Each row is a point on a tangle of strands that fork and nearly touch. The rows are in no order.
Points whose rows are less than 101 apart are linked; no others are.
tepa: |   3 |   4 |   8 |  -8 |  33 | -12 |  10 |  31 |  13 | -11 |  24 |   7 | -18 |  12 |   0 | -29 |  -3 | -11 |  37 | -25 | -13 |  -4 |  -8 |   5 | -10 |  -1 |   4 |  -4 |   2 |
Nosog: | -10 |   3 |  11 |   6 |  -1 |  -8 |  27 | -24 | -33 | -26 | -29 |  16 | -12 | -50 |  38 | -12 |   0 |  22 |  -8 |  15 |  20 |  10 |   7 | -17 |  21 |  23 |  -6 | -11 |   2 |
pode: |  33 | -23 |  17 |   6 |  -2 | -15 |   8 | -30 |  19 | -22 |   3 |  26 |  -4 |  -9 |   5 |  -5 |  -7 |  -8 |  26 |  -9 |   3 | -34 | -29 |   8 |  28 |  -8 |   1 |  25 |  15 |
Kuzi: |  -9 | -30 |  20 | -14 |   6 | -14 |  11 | -34 |  34 | -22 |  18 |  -5 |  26 |  54 | -25 |  21 | -29 |  -4 | -18 |  22 | -21 | -19 | -10 |  -3 |  11 |  -3 |   4 |  -3 |   4 |
fegus: |  10 | -39 |  40 |  18 | -41 |  -2 |  -9 |  13 |  15 | -25 |  -9 |   7 |  32 |  15 |  20 |  19 |  24 |   2 | -29 |  11 | -31 | -23 |   4 |  -5 | -29 |   5 |  12 | -18 |  -9 |
biv: | -25 | -21 |  46 |  -9 |  -7 | -59 | -14 | -26 |   2 |   1 |   9 |  -5 |  19 |  34 | -25 |   8 |  -3 |  15 |  -7 | -30 | -24 | -22 |  26 |  11 |   0 |   1 |  -6 |   6 |   1 |
lafi: |  -4 |  21 |  32 |  -8 | -50 |  -8 |  11 | -13 |  -3 | -14 |   1 | -17 |  26 |  16 |  13 |  -2 |  34 |   7 | -21 |   0 |   8 |  -3 |  17 |  26 |   1 |  -8 |  -8 | -19 | -33 |
kovik: | -40 | -11 |  17 | -37 |  28 | -16 | -16 |  -2 |  14 | -27 |  13 | -15 |   0 |  47 | -36 |  12 | -20 |   8 |  -3 |  12 | -32 |   1 |  17 |  -1 |   3 |  12 | -10 | -27 |  -3 |
dazud: |  27 |  15 |  -3 |   7 | -35 | -20 | -25 |  31 | -13 |  23 |  14 | -15 |  25 |   8 |  59 | -38 | -11 |  -5 | -16 |  19 |  36 |  14 | -33 |  18 | -27 |  10 |  11 | -11 |  -6 |
vaner: |  15 |  -7 |  29 |  -6 |  19 |  45 |  27 | -42 |  18 | -28 |  -9 |  -8 |  -5 |   2 | -31 |  29 |  17 | -12 |  18 |  12 | -17 |  14 |  13 |   3 |  29 |  34 |   7 |  -7 |  13 |
tuvu: | -12 |  12 |   5 |   9 |   7 |  15 |  35 |  -7 | -36 | -46 | -26 |  16 | -27 | -28 |  23 |   7 |  25 |   7 |  12 |  35 |  12 |  -3 |  28 | -28 |  22 |  37 |  16 | -16 | -32 |
Tumob: | -11 |  25 | -28 | -15 |   9 | -36 |  12 |   8 | -21 |   0 |  11 |   4 |   1 |  -4 |  25 | -12 |  18 | -20 | -12 | -24 |  11 |   5 |  -7 |  49 | -24 | -13 | -24 |  36 |   2 |
soken: |  -9 |  22 |  -6 |  -6 |   3 |   7 |   5 | -38 |  14 | -26 |  20 |  25 | -40 |   0 | -15 | -36 |  -5 |   1 |  29 |  16 |  18 |  -7 | -22 | -23 |  45 |   2 |  11 | -19 | -13 |
Dagu: |  -5 | -10 | -27 |  28 | -11 | -14 |  16 |   9 | -17 |   3 |  -5 | -34 |  26 |  27 |  13 |  18 | -13 |   8 | -31 |  -7 | -14 |  -1 |  38 | -21 | -60 |  30 |  13 |   4 | -23 |
Fepof: |  -4 | -47 |   5 |   1 |  60 | -11 | -12 |  24 |  -5 |   6 |   8 | -14 |  17 |  -7 | -41 |  35 |  -7 |  -6 |   4 |  -6 | -39 |  -9 |  17 |   9 |  17 |   5 |   1 |  32 |  25 |
nanib: |  17 | -41 |  30 |  15 |  67 | -20 |  15 |  26 | -22 |  -5 |   7 |  -6 | -11 | -13 | -21 |  16 |  -3 |  -7 |  59 | -15 | -32 | -15 |  22 |   9 |  36 |   9 |   9 |  27 |  18 |
Topun: |   4 |   6 |  -6 |   6 | -24 |  -5 |  17 | -23 |   9 | -10 |  17 | -15 |  12 |  22 | -21 |  -3 |  38 |  -7 |  -5 | -46 | -21 | -12 |  17 |  27 |  -6 |  20 |  -3 |  29 | -14 |
Vilav: |   1 |   0 | -15 |  19 | -19 |  -1 |  -5 |   2 |  -7 |   8 | -11 |  19 | -12 | -20 |  24 | -26 |  -5 |  -2 |  11 | -10 |  29 | -30 |  -7 | -33 |  -3 |   4 |  15 |  14 | -16 |
dok: |  -2 |  -3 |   7 | -24 |  28 | -11 |  -6 |  26 | -31 |  -8 | -24 | -32 |  -1 |  -7 |  22 |  28 | -22 |  18 |  -4 |  25 |   8 |  21 |  24 |  -1 | -18 |  12 | -24 | -14 |   4 |
guga: |  17 |  -3 | -30 |   6 | -13 |  26 | -46 |  35 |  12 |  14 |   2 |   9 |   3 |  -6 |  -7 |   9 |  14 | -17 | -18 |   9 |   0 |  -8 | -13 |   2 | -15 | -13 |   1 |   5 |   6 |
rivi: |  10 | -25 |  37 | -11 |   4 |  -8 |   7 | -23 |  30 | -11 |  -6 |  15 |  13 |   7 |  -2 |  17 | -17 |   0 |  -1 |  18 |   1 | -18 | -15 |  -6 |   2 | -26 |  -1 |  -7 |  14 |
rom: | -15 | -12 | -15 |   4 |  18 |  23 |  24 |  39 |   2 | -16 |   3 |  26 | -31 | -14 | -26 |  -8 |  23 | -13 |  21 |  27 | -26 | -21 |  -4 | -31 |   9 | -22 |  10 | -11 | -27 |
lelok: |   3 | -26 |  22 |  12 |  -5 | -21 | -52 |  49 |  -3 |  19 | -14 |  13 | -10 |  -7 |   9 | -21 |  -6 |  10 |   0 |  -7 | -11 | -22 |  12 | -33 | -28 |   3 |  22 | -16 |   4 |
runon: |  31 |   9 | -20 |   5 | -40 |  16 | -18 |   9 |   3 |  30 |  -5 | -26 |  17 |  14 |   4 |  33 |  14 |   3 | -14 |  -5 |   4 |   3 |  15 |  14 | -30 | -27 |  -5 |  14 |  -8 |
debi: | -13 | -38 |  42 |  13 |  24 |  -3 |  36 | -44 |  25 |  -1 |  -5 | -22 |  32 |  42 | -42 |  34 | -27 | -17 | -11 |   1 | -26 |  -1 |  25 | -20 |   2 |  31 |  17 |   5 |  19 |
Kezi: |   2 |  10 | -15 | -25 | -50 |  17 | -21 |  19 |  -8 | -27 | -14 |  18 |  -9 | -19 |  47 |  -7 |  14 |  10 | -18 |  14 |  -4 |  31 | -19 |  -3 |  -4 |  14 | -20 | -32 |  18 |
Nulab: |  10 |   1 | -32 |  33 | -49 |  38 |  37 |  14 |  -9 |   4 |  -6 | -24 |  27 | -15 |  28 |  -5 | -17 |  23 | -10 |  25 |   7 |  13 | -28 | -34 |  -2 |  16 |   1 | -25 | -26 |
pefa: |  10 |   1 |  33 |  -5 |   3 |   7 |  34 |   1 |   3 |  10 |  -6 | -62 |  23 |  16 | -17 |  34 | -24 |  15 |   2 |  14 |  -4 |  11 |  17 |   2 | -12 | -14 | -13 | -17 | -19 |
kinit: |   4 |  -7 | -18 |  19 | -16 | -13 |  -7 | -20 |   2 |  44 |   0 | -10 |   9 |  13 |  12 | -13 | -48 |  35 | -31 |  -3 |  12 |  13 |   1 | -32 | -29 |  -2 |  13 |  -9 |  12 |
suvin: | -12 |   2 |  -3 |   3 |  39 |  -9 |  23 |  31 |  10 |  24 |  25 | -21 |   8 |  30 | -20 | -11 |   1 |  -2 |   3 | -32 | -22 |   3 |  11 |   6 | -38 |  -9 |   8 |   1 |  -6 |
sizez: | -30 |  40 | -21 | -30 | -14 |  17 |  33 |  -1 |  -6 |  17 |   5 | -13 |   7 |  -3 |  -2 |  20 |  34 | -10 | -35 |   6 |  -8 |  45 |  16 |  35 | -12 | -40 | -23 | -11 |   1 |
nuto: |  23 |  -5 |   6 |   0 |   6 |  28 |  25 |  26 |  16 |   5 |  -1 |   9 |  21 |  -7 |  26 |  -5 |  -1 |   5 |  -7 |  17 | -19 |  36 | -19 | -11 | -37 |  21 |  11 | -40 |  20 |
losev: |   0 |  14 | -24 | -11 | -44 |  -5 | -53 |   5 |   5 | -20 |  27 |  11 |   5 |  18 |  -3 | -23 |   8 | -13 | -11 |  15 |  18 | -28 | -41 |  33 |  32 | -16 | -11 |  11 | -21 |
tof: |  18 | -30 |  16 |  -1 |  37 |   9 | -24 |  22 |  25 |  -3 |  27 |  -4 |  30 |  13 | -27 |  22 |  13 | -17 |  -7 |   5 | -18 | -11 | -14 |  32 |   7 | -15 |   9 |  17 |  29 |
Kug: | -17 |  -5 |  11 | -12 |  25 |   1 |   0 |  -6 |  -8 | -12 | -19 |  42 | -19 | -45 |  13 |  -6 |   9 |   5 |  -6 |  14 | -11 |  14 |   2 | -11 |   2 |  -8 |  -6 | -16 |  30 |
deliv: |   2 |  -2 | -27 |  19 | -18 |  16 | -28 | -35 |  10 |  12 | -14 |   2 | -11 |  15 |  -7 |  -2 | -12 |  29 | -23 | -17 |   0 |   2 |  20 | -45 | -17 |  33 |  18 |  -1 |  14 |
fos: |   9 |   0 | -43 |  -1 | -33 | -12 |  -7 |   7 |   3 |  11 |   6 |  -9 |  14 |  49 |  16 |  17 |  -1 |  -5 | -26 |  -9 | -19 |  -8 |   8 |   7 | -59 |  -4 |   2 |  20 |  -6 |
Ganum: |  12 | -36 |  27 |  16 |  12 |  17 |  47 | -20 |  23 |  25 | -14 | -24 |  56 |  33 | -16 |  52 | -17 | -17 | -25 |   4 | -28 |  23 |  16 |   8 | -35 |  13 |  14 |  13 |  30 |
zepo: | -11 |  15 | -24 |  -2 |  24 |   3 |  -1 |  -9 | -10 |  43 | -19 |   5 | -11 | -46 |  -8 |  13 |   1 |   1 | -16 | -33 |   3 |  28 |  17 |  10 | -23 | -34 | -20 |  22 |  29 |
Finut: |  -3 |  -9 | -19 |   0 |  41 |  16 |  -8 |  42 |   2 |  12 |  -5 |  13 | -29 | -16 | -33 |  10 | -11 | -20 |  33 |  32 |   5 | -27 | -16 | -21 |  14 | -42 |   3 |   6 | -13 |
Liko: |   8 |  16 | -38 |  12 | -20 |  42 |  36 | -21 |  26 |  16 |   6 | -13 |  -4 |   3 | -27 |  14 |   8 |   2 |   0 | -11 | -12 |   0 |  -2 | -31 | -11 | -13 |   4 |  -3 | -19 |
bope: |  17 |   3 | -26 |  24 |  32 |  14 |  14 |  30 | -12 |  25 |  10 | -13 |  -1 | -51 |  -4 | -32 |  -8 |  -2 |   6 |   9 |  13 |  14 | -27 | -20 |  11 |  -2 |   9 |  -6 |   1 |
nifes: | -20 | -13 |  51 |   5 |   6 | -52 |  15 |   7 | -30 | -20 |  -2 | -23 |  21 |  -2 |   2 |  -9 |  17 |  10 | -11 | -19 | -20 | -19 |  37 |  14 |   0 |  16 |  -7 |  -7 | -24 |
Guf: | -16 |  37 | -27 | -14 |  -9 |  14 |  -7 | -38 |   1 |  12 |  -9 |   8 | -27 | -29 | -26 |  14 |  15 |   8 |   1 | -24 |  14 |  24 |  23 |   2 |  15 | -17 | -16 |   6 |   6 |
nomu: |  18 |  43 |  -7 | -12 | -15 |  25 |  -4 |   7 |  18 |  13 |  33 |  -9 |  17 |  22 |  14 | -17 |  34 | -10 | -25 |   9 |   9 |  40 |  -7 |  30 | -17 |   5 |  21 | -30 |   3 |
vefiz: |  11 |   2 | -37 |  26 |  -1 |  14 |  26 | -45 |   5 |   3 |  12 |  -2 |  14 |   8 | -10 |  -5 |  20 | -10 | -25 | -36 |  -9 |   2 |   9 |   0 |  -5 |  43 |   8 |  35 |   8 |
Sikug: | -12 | -27 |  54 |   4 |  30 | -34 | -35 |  57 |  -8 |   4 |  -6 |  15 | -23 |   2 |  -7 | -15 |   1 |   2 |  31 |  10 | -17 | -23 |  25 | -24 |  -2 |  -5 |  32 | -26 |  -9 |
tiba: | -13 |  -6 | -17 |  28 | -18 |   0 | -33 |   4 | -14 |   7 |  -7 |  18 | -25 | -17 |  10 | -33 | -26 |  -5 |  12 |  26 |  47 | -46 | -31 | -39 |  48 |   0 |  23 |  19 | -31 |
Dutos: |   9 |  11 | -22 | -25 | -21 |  10 | -10 |  34 | -37 | -11 | -10 | -37 |   9 |  -4 |  43 |  11 |  -8 |  14 | -17 |  27 |   7 |  33 |   0 |  10 | -23 |  19 | -29 | -14 |  -2 |
Guz: | -10 |  21 | -21 |  -9 | -17 |  25 |  -1 | -46 |  37 |  21 |  -3 |   6 |  -9 |  27 | -42 |  23 |   6 |   5 | -18 |  -8 |   0 |   5 |  19 | -10 |  -8 | -30 |  -1 |  -7 |   2 |
Ripof: |  27 | -12 |  -5 |   6 |   4 |  -1 |  26 | -39 |   6 |   3 |  -2 |  -9 |  17 |  -8 |   6 |   0 | -16 |   6 |  -6 | -26 | -16 |  23 |  -7 |  17 |  -5 |  24 | -16 |  24 |  41 |
lezus: | -10 |  -9 |   1 | -23 |  45 | -30 |  -9 | -20 |   8 | -19 |  17 |  35 |   8 |  21 |  11 |   5 |   8 | -21 | -19 | -28 | -18 |  13 |   2 |  47 | -21 |  18 |  -8 |  37 |  51 |
bor: |  12 |  -1 |   9 | -12 | -15 |  -6 | -50 | -47 |  15 |   4 | -12 |  18 | -16 |  16 |  -4 |   2 |  -8 |  29 |   0 | -34 |   2 |   9 |  24 | -15 |  -6 |  25 |  -6 |   1 |  31 |
bot: |  17 |  14 | -11 |   7 |  -1 |  32 |  33 | -24 |  21 |   7 |  -6 | -26 | -21 |  15 | -37 |  19 |   9 |   4 |  41 | -46 | -21 |   4 |  24 | -23 | -12 |  12 |  -6 |   8 | -14 |
liba: |  -9 |   7 |  18 | -25 |  44 |   4 |  66 |  12 |  -5 |  -1 |  -2 | -39 |   6 |  15 | -10 |  25 | -18 |   0 |  23 |  -4 | -16 |  23 |   6 |  22 | -11 | -16 | -29 |  -7 |  -1 |
mumog: |  27 |   3 | -47 |   3 | -33 |  11 | -70 |  24 |  10 |   9 |  23 |   3 |  11 |  21 | -13 |  -9 |  14 | -23 | -15 |  -9 |   8 | -23 | -34 |  25 |  10 | -15 |   0 |  32 |   4 |
lom: |   3 |   9 | -36 |  11 | -58 |  40 |  -4 |  15 | -13 | -26 | -10 |   6 |  -2 | -23 |  44 | -15 |  -2 |  12 |  -7 |  33 |  18 |   5 | -38 | -26 |  20 |  24 |  -2 | -19 | -19 |
Gar: |  35 |  -6 | -22 |  37 | -13 |  43 |  24 |  18 |  15 |  12 |   3 |   5 |  30 | -17 |  25 |  -9 | -12 |  11 |   4 |  16 |   0 |  13 | -31 | -40 | -24 |  25 |  30 | -41 |   0 |
mabar: | -14 |  -9 |  16 | -15 | -15 | -30 | -27 |  37 |   0 |  25 | -31 |  51 | -32 | -19 |  11 | -27 | -11 | -34 |  34 | -25 |   3 | -45 | -28 | -10 |  -7 | -41 | -11 |  19 |  -6 |
fam: |  -5 |  -4 |   8 | -29 |  60 | -25 |   2 |  49 | -19 | -13 |  -6 | -24 | -16 |  17 |  29 |  32 | -28 | -10 |  41 |   2 |  18 |   0 |  26 |   5 | -31 |   6 | -12 |   5 |  -4 |
lufev: | -10 |   7 |   4 | -21 | -12 |  -7 | -10 |   4 |  19 |  19 | -11 |  50 | -18 | -20 |   8 | -21 |   1 | -17 |   8 | -25 |  -4 |  -3 | -25 |   4 | -26 | -55 | -17 |   2 |  21 |
suv: |  34 |  -2 | -22 |  24 | -10 |  24 | -41 |  -8 | -11 |  12 |   1 | -22 |   0 | -31 |   5 | -13 | -22 |  25 |   0 |   9 |  39 |  10 | -28 |   8 |  48 |   6 |  -4 |  21 |  17 |
Kabe: |   7 |  -5 |  -1 |  24 |  12 |  -3 |  37 |   9 |  -4 | -24 |  10 |   8 | -10 |  -8 |  18 | -34 |   1 |  -5 |  21 |  -2 |  -6 | -16 | -14 | -25 |  -2 |  34 |  26 | -14 | -17 |
Tiv: | -31 |   2 |  28 |   2 |  11 | -28 |  18 |  -2 | -37 | -38 | -15 |   3 | -11 | -14 |  -6 |  -3 |  39 |   6 |   5 |   0 |  -7 | -23 |  47 |  -3 |  22 |  26 |   3 |  -7 | -34 |
seki: |   7 |   0 | -26 |  -9 |  31 | -38 | -12 |  44 |  -5 |  18 |  35 | -12 |  15 |  16 |  15 | -11 |  -7 | -30 |   0 | -18 |   7 | -10 | -17 |  43 | -22 |  -9 |  -5 |  41 |   6 |
liv: | -14 |  29 | -36 | -25 | -18 |   4 |   4 |  16 |  -4 | -23 |  -1 |  24 |  -9 |   0 |  21 |  15 |  28 | -38 |  -8 |   5 |  15 | -19 | -12 |  24 | -16 | -24 | -27 |  17 | -23 |
luzem: | -10 |  -4 | -23 |  17 |  16 |  -1 |  41 |   7 |   3 |  16 |  13 | -45 |  18 |  45 | -25 |  14 |  -8 |  -9 | -10 | -30 | -31 |   2 |  31 | -10 | -44 |  25 |  12 |  15 | -18 |
lera: | -34 |  39 |   1 | -25 | -53 |  -5 | -12 |   9 |  -7 |   6 |   3 |  14 | -17 | -24 |  15 | -24 |  15 |   0 | -21 |  16 |  34 |  18 | -21 |   3 |  21 | -38 | -19 | -34 | -16 |
dof: |   9 |   4 | -34 |   2 |  14 |   7 | -57 | -19 | -15 | -18 |   5 |   4 | -25 | -24 | -14 | -13 | -15 |   5 |  27 |  10 |  36 |  -9 | -20 |   0 |  60 |  16 |  -5 |  27 |   4 |
kefe: |  -4 |  -3 |  22 |  -6 |   9 |   1 | -37 |   3 |  28 | -10 |  31 |  11 |  18 |  25 | -31 |   9 |  42 | -20 | -16 |  -4 |  -2 | -24 |  10 |  37 |   5 | -12 |  12 |  -1 |  -7 |
Tesi: |  -6 |  -3 |  -7 | -24 |   1 | -19 | -18 | -14 |  12 |   2 |   0 |  43 | -10 |   1 |   4 |  -3 |   3 |   3 |   0 | -49 | -25 |   7 |  -7 |  27 | -25 | -21 | -26 |  25 |  48 |
Lifi: | -16 |  -2 | -14 |   8 | -14 |  -2 | -22 | -15 |  -9 | -19 |   3 |  19 | -25 | -23 | -13 | -35 | -19 |   5 |  14 |  33 |  21 | -23 | -37 | -14 |  75 | -17 |  -3 |   4 | -17 |
Zuri: |  18 | -10 |  12 |  24 |  39 |  -5 |  10 |  26 | -23 |  34 | -24 |   9 | -15 | -58 |  19 | -21 | -31 |  -2 |  27 |  19 |  37 |   1 | -12 | -29 |  12 |  -1 |  17 |  -5 |   8 |
gav: | -29 |  -6 |   4 | -22 |   4 | -42 | -39 | -49 |   6 |  -6 |  -7 |  21 |  -2 |  31 | -31 |  22 |  -5 |  17 |   2 | -48 | -19 |  -7 |  35 |  13 |   1 |  16 | -12 |  17 |  19 |
Zigos: | -24 |  17 |  19 | -12 | -51 |  -9 | -30 |  12 |  -4 | -18 |  -3 |  20 | -11 | -12 |   9 | -24 |  23 | -14 |  -3 |  21 |  30 | -30 | -29 |  11 |  30 | -30 | -11 | -15 | -42 |
zolu: | -14 | -12 |  -6 | -19 |  16 | -57 | -51 |  37 | -15 | -12 |  34 | -10 |  20 |  30 |  -4 |   8 |   7 | -24 |  -3 | -11 |   4 | -27 |  -5 |  43 |   7 |   4 | -14 |  32 | -11 |
gizo: |  26 | -23 |  25 |  21 |  46 | -20 |  19 |  37 | -34 |  -4 |  -7 |  11 | -32 | -35 |  12 | -16 | -11 |  -2 |  55 |  12 |  -8 | -11 |   4 | -14 |  26 |  10 |  18 |  13 |   2 |
rar: |  10 | -19 |  32 |   9 | -58 |  13 |   2 | -28 |   8 | -17 | -25 | -13 |  28 |   7 |   7 |  27 |  21 |  21 | -26 |   2 | -13 |  -7 |  16 |  -1 |  -2 |   7 | -11 |  -9 | -10 |
Rugok: |   1 |  41 |   6 |   3 | -10 |   7 |  26 | -34 |  12 |   0 |  25 | -14 | -10 | -14 |   5 | -45 |   4 |   6 |   4 |   4 |  38 |  27 | -27 |   5 |  27 |  -5 |   8 | -27 | -14 |
dozi: |   0 |  -1 |  -3 | -20 |  31 | -12 |  27 | -19 |   2 |   4 |  19 | -11 |  -3 |  -3 | -15 | -21 | -30 |   6 |  11 | -32 | -30 |  42 | -23 |  26 |   4 |   0 | -34 |  16 |  43 |
Nugi: | -11 | -12 |  19 |  -3 | -21 | -22 | -37 |  40 |  -3 |   2 | -23 |  55 | -42 |  -9 |  11 | -30 |  13 | -11 |  35 | -30 | -23 | -34 |  -2 | -30 | -22 |  -6 |   6 |  -6 |  -6 |
pafeg: |   4 |  -2 |  42 |   1 |   0 |  -1 |   7 |  -2 |  25 | -28 |  29 |  -1 |  11 |  30 | -18 |   4 |  52 | -21 |  14 | -31 | -27 | -20 |  16 |  34 |  -3 |  16 |   8 |   4 | -16 |
sota: |  31 |   4 | -26 |  46 | -37 |  34 |  -9 | -32 |  -8 |  23 | -11 | -27 |  17 | -31 |  17 |   9 |   2 |  32 | -15 |  -9 |  45 |   8 |  -5 |   0 |  22 |  11 |  11 |  26 |   0 |
Gil: | -45 |  20 |  11 |  -9 |  11 | -17 |  42 |  -5 | -14 | -14 | -17 |  29 | -24 | -16 | -10 |  -6 |  38 |   0 |  13 | -34 | -17 | -10 |  32 |  -1 |  -8 | -17 | -10 | -11 | -22 |
rekur: |  -2 |   0 |  14 |   7 | -11 |  23 |  -9 | -65 |  10 |  -8 |   2 | -23 |  26 |  20 | -27 |  20 |  -7 |  19 | -35 |  20 |  13 |  15 |  11 |   9 |  43 |  31 |   5 |   2 |  13 |
Daf: | -37 |  19 |   8 | -16 |  -8 |  -5 | -27 | -10 |  -7 |   4 | -21 |  38 | -30 | -41 |  10 | -26 | -11 |  11 | -12 |  22 |  29 |  19 |  -6 | -18 |  20 | -29 |  -7 | -32 |  10 |
mot: |  16 |  13 |  14 |  10 | -46 |  -7 | -15 |  -2 |  -2 |  37 | -13 | -12 |  11 |   0 |  42 | -13 | -26 |  28 | -21 |  15 |  44 |  12 |  -9 | -13 | -18 | -14 |   6 | -20 |  -2 |
Sobo: |  -3 |  -5 |   5 | -13 |  17 | -17 | -22 |  13 | -14 |  12 | -28 |  29 | -43 | -16 | -10 |  -5 | -45 |  -6 |  54 |  35 |  25 | -30 | -15 | -28 |  34 | -40 |  -8 |   4 |  -8 |
pafos: |   1 |  -1 |  32 |  10 |  14 |  16 |  -8 | -50 |  11 | -18 |   6 |   5 |  10 | -13 | -26 |  -2 |  31 |   5 | -18 |   6 |   1 |   7 |  14 |  17 |  44 |  22 |  14 |  -5 |  14 |
dazu: |  21 | -12 |   6 |  18 |  13 |   5 |  43 |  12 | -19 |  18 | -38 |   2 | -20 | -38 |  28 |   2 | -41 |  18 |  35 |  25 |  10 |   1 |  -3 | -51 |  -7 |  -9 |   6 | -23 |  -3 |
Vik: |   4 |  34 |  -5 | -25 |   8 |  28 |  31 |   3 |  13 |  -1 |  18 | -17 |  11 |  21 |   6 |  22 |  43 | -24 |  -7 |  -5 |  -3 |  33 |   1 |  53 | -23 |  -7 |  -6 |   0 |  -2 |
Dul: | -25 | -16 |  14 |   4 |  37 | -11 | -19 |  40 |  -7 | -13 |   5 |  59 | -48 |  12 | -17 | -24 |  13 | -19 |  39 |  30 | -23 | -37 |  12 | -28 |  10 | -11 |  34 |  -7 | -23 |
Feni: |   1 |  34 |   4 |  11 | -48 |  21 |  11 | -13 |   4 |  14 |  19 | -22 |  25 |   6 |   6 | -18 |  47 |  11 | -45 |   5 |  -1 |  28 |  11 |  19 |  10 |  13 |  18 | -24 | -12 |
dun: |  20 | -17 |   8 |   1 |   7 |   7 |   9 |  15 | -10 | -15 | -31 |  21 | -41 | -10 |  21 |   9 | -49 |   3 |  49 |  61 |  17 | -27 | -17 | -49 |  21 | -13 |   5 |  -9 |  -9 |
lur: |  27 | -31 |   8 |  13 |   3 |  35 |  29 |   5 |  17 |  -6 | -13 | -25 |  45 |  17 |  11 |  46 | -21 |  -3 | -13 |  23 | -33 |  27 |   3 | -13 | -40 |  36 |  11 | -21 |  12 |
niven: | -23 |   1 |   5 | -27 |  73 |  -3 |  24 |  10 |   0 |   3 |  15 | -17 |  -5 |   3 | -36 |  11 | -28 |  -4 |  29 |  -7 | -17 |  21 |  -5 |  34 |  12 | -29 | -26 |  13 |  26 |
tunob: | -15 |  50 | -31 | -33 | -33 |   8 | -18 |   4 |  -6 |  28 |   3 |  -2 |  -8 |   0 |   2 |   6 |   9 |  -6 | -24 |  18 |  23 |  35 |  -8 |  28 |   0 | -57 | -23 | -15 |  -1 |
bimo: | -26 |   0 |  -9 | -25 |  43 | -53 | -59 |   9 | -13 | -14 |  23 |  27 |  -3 |  16 |  13 | -17 |  -4 |  -9 | -10 | -18 |  12 |   0 |   1 |  34 |  -5 |  25 |  -4 |  18 |  28 |
voz: |  26 |   6 |  25 |  14 |  -3 |   9 |  31 | -39 |  11 |  15 |  -9 | -57 |  15 |  27 | -19 |  30 | -16 |   4 |  18 | -23 |   9 |  12 |  29 |  -6 |  -4 |  22 |   1 |  10 |  -5 |
pege: |   1 |  11 | -21 |  13 | -12 |   5 |  35 |  12 | -17 |  27 |   1 | -24 |  15 | -34 |   2 | -15 | -15 |  15 | -24 |   6 |   7 |  15 | -16 |  -5 |   7 | -19 |  -9 |  -8 | -13 |
bekop: |  13 |   4 | -33 |  34 | -24 |  58 |   8 | -45 |   6 |  -3 |  -2 | -17 |  30 |   0 |   4 |  21 |   0 |  23 | -39 |  26 |  29 |  19 |  -5 |  -9 |  23 |  36 |  19 |   9 |   4 |

Follow the links from the first point to the second, and from the first to the third. Name the last point that the two ways share.
bor; nomu; runon | lera
bimo; lur; dok | Nulab
suv; bor; fegus | lera
pafeg; Ganum; fam | Nulab

A fork is a point with three links, a tip a point with one. Leave the first point through the second and follow the links. Name the first fork or tip that comes.
zolu; bimo | Zuri
Ripof; dozi | zepo
fos; Dagu | Lifi
Kabe; tepa | lera
